Points, in no order, along strands that fork, close into loops and pass close to each other.
In the rows, 128 means zero.
Two points are linked if the straight distance between their rows is under 42.7. Some points are linked to none.
q87: [130 121 134 121 124  51  93 147 145]
q918: [ 99 190 130 129 156  75 113 130  93]
q405: [183 151 123 159 164 141 106 133  87]
q520: [120 156 121 146 125 161 196 127 171]
q220: [173 165 125 145 142  69 113 126 116]
q239: [197 130 134 126 118 128 154 122 167]
q210: [115  41 121 120 133 119  85 154 172]
q469: [187 145 128 147 141 154 148 116 125]
q992: [185 113 135 124 115 127 154 132 190]
q83: [136 118 143 155 154 205 119 147  99]
q485: [ 85  70 119 100 112  78  70 152 144]
q689: [172 139 131 154 150 168 137 120 103]
q178: [154 120 135 132 110 138 151 105 139]
q616: [131  84 138 115  98 130 148 127 186]
q509: [108 165 143 115 146  40 113 154 151]
q999: [111 147 118 136 142 127  92 119  59]
q171: [135 140 134 152 156 201 161 133 120]
q690: [102 188 149 115 153  53 125 145 136]
q914: [177 140 128 159 160 166 119 129  91]
q317: [127 103 140 116  97 143 160 116 173]
q952: [147 108 136 122 100 118 128 106 136]
q782: [ 94 148 123 137 159 142  75 155  49]
q249: [116 136 121 122 114 109 107 103  85]
q108: [ 95 190 129 133 162  92 104 136  78]
q709: [ 87 120 118 108 116 199 141 108  90]
q224: [130 165 131 130 136  57 109 133 120]
q464: [122 167 117 161 152 191 188 144 149]
q379: [152 131 133 126 110 144 182 131 191]
q502: [101 102 124 101  94  80  92 123 124]
q533: [ 95  61 117 110 132  85  70 158 151]
q964: [120 158 126 129 129  69 104 124 106]
q499: [121 172 114 155 142 177 199 138 158]
q596: [122  38 124 120 123 132 103 151 181]
q77: [ 90 190 140 115 153  66 125 133 113]
q657: [131 104 131 113  92 118 123 107 132]
q667: [169 144 126 137 131  89 115 118 111]
q672: [112 125 122 120 113 161 126  97  82]
q356: [108 135 121 135 147 150  87 130  53]
q193: [116  98 130 103  91 100 109 114 124]
q310: [ 82 130 124 113 100 181 171 103 131]
q842: [113 118 135 115  94 149 169 108 160]
q762: [125  68 138 112 106 132 136 139 194]
q315: [195 139 128 135 127 135 148 114 145]
q97: [186 147 123 147 135 115 125 117 107]
q88: [163 143 130 141 128 162 181 117 153]
q922: [157 129 136 131 117 153 168 107 148]
q110: [141 152 130 154 152 194 177 132 133]
q517: [125 148 123 129 124  89 104 113  95]
q346: [ 87 189 129 132 174 103  97 143  67]
q932: [ 87 105 119  88  89  70  89 129 124]
q106: [124 145 125 136 109 148 194 125 183]
q594: [118 126 122 123 116 136 116  96  86]
q285: [131 123 128 145 147 176 107 127  74]
q629: [102  47 115 114 132 104  80 153 161]
q942: [165 120 135 124 112 135 175 138 204]
q70: [145  80 135 119 102 100 109 135 163]
q839: [125 124 138 153 157 215 140 145 106]
q41: [181 153 124 153 155 121 115 120  92]
q756: [ 84 173 124 135 171 125  83 154  53]
q228: [ 95 123 131 113  97 168 174 105 145]
q389: [123  51 132 115 120 137 128 153 192]
q375: [ 73  87 114  87 104  71  74 146 134]
q640: [ 80 123 116 107 107 193 159 104 112]

A piece is two or more points that can be reached from each other along the links. Count, over all rows, the pieces, the separate loops (a circle has one, a figure eight two, a Y none), the forks (points with three links) and the tips (points with one).
pieces -> 4
loops -> 0
forks -> 0
tips -> 8

A tip is a point with one link. Name the tips that can be reached along the links from each point below, in the order of the rows.
q520 -> q220, q83
q596 -> q709, q88
q356 -> q509, q999
q249 -> q224, q672

Name the points in between on the shortest way along the links from the first point to the second, in order.
q499; q315 -> q520 q106 q379 q942 q992 q239
q509; q108 -> q690 q77 q918
q667; q315 -> q97 q41 q405 q914 q689 q469
q485; q762 -> q533 q629 q210 q596 q389
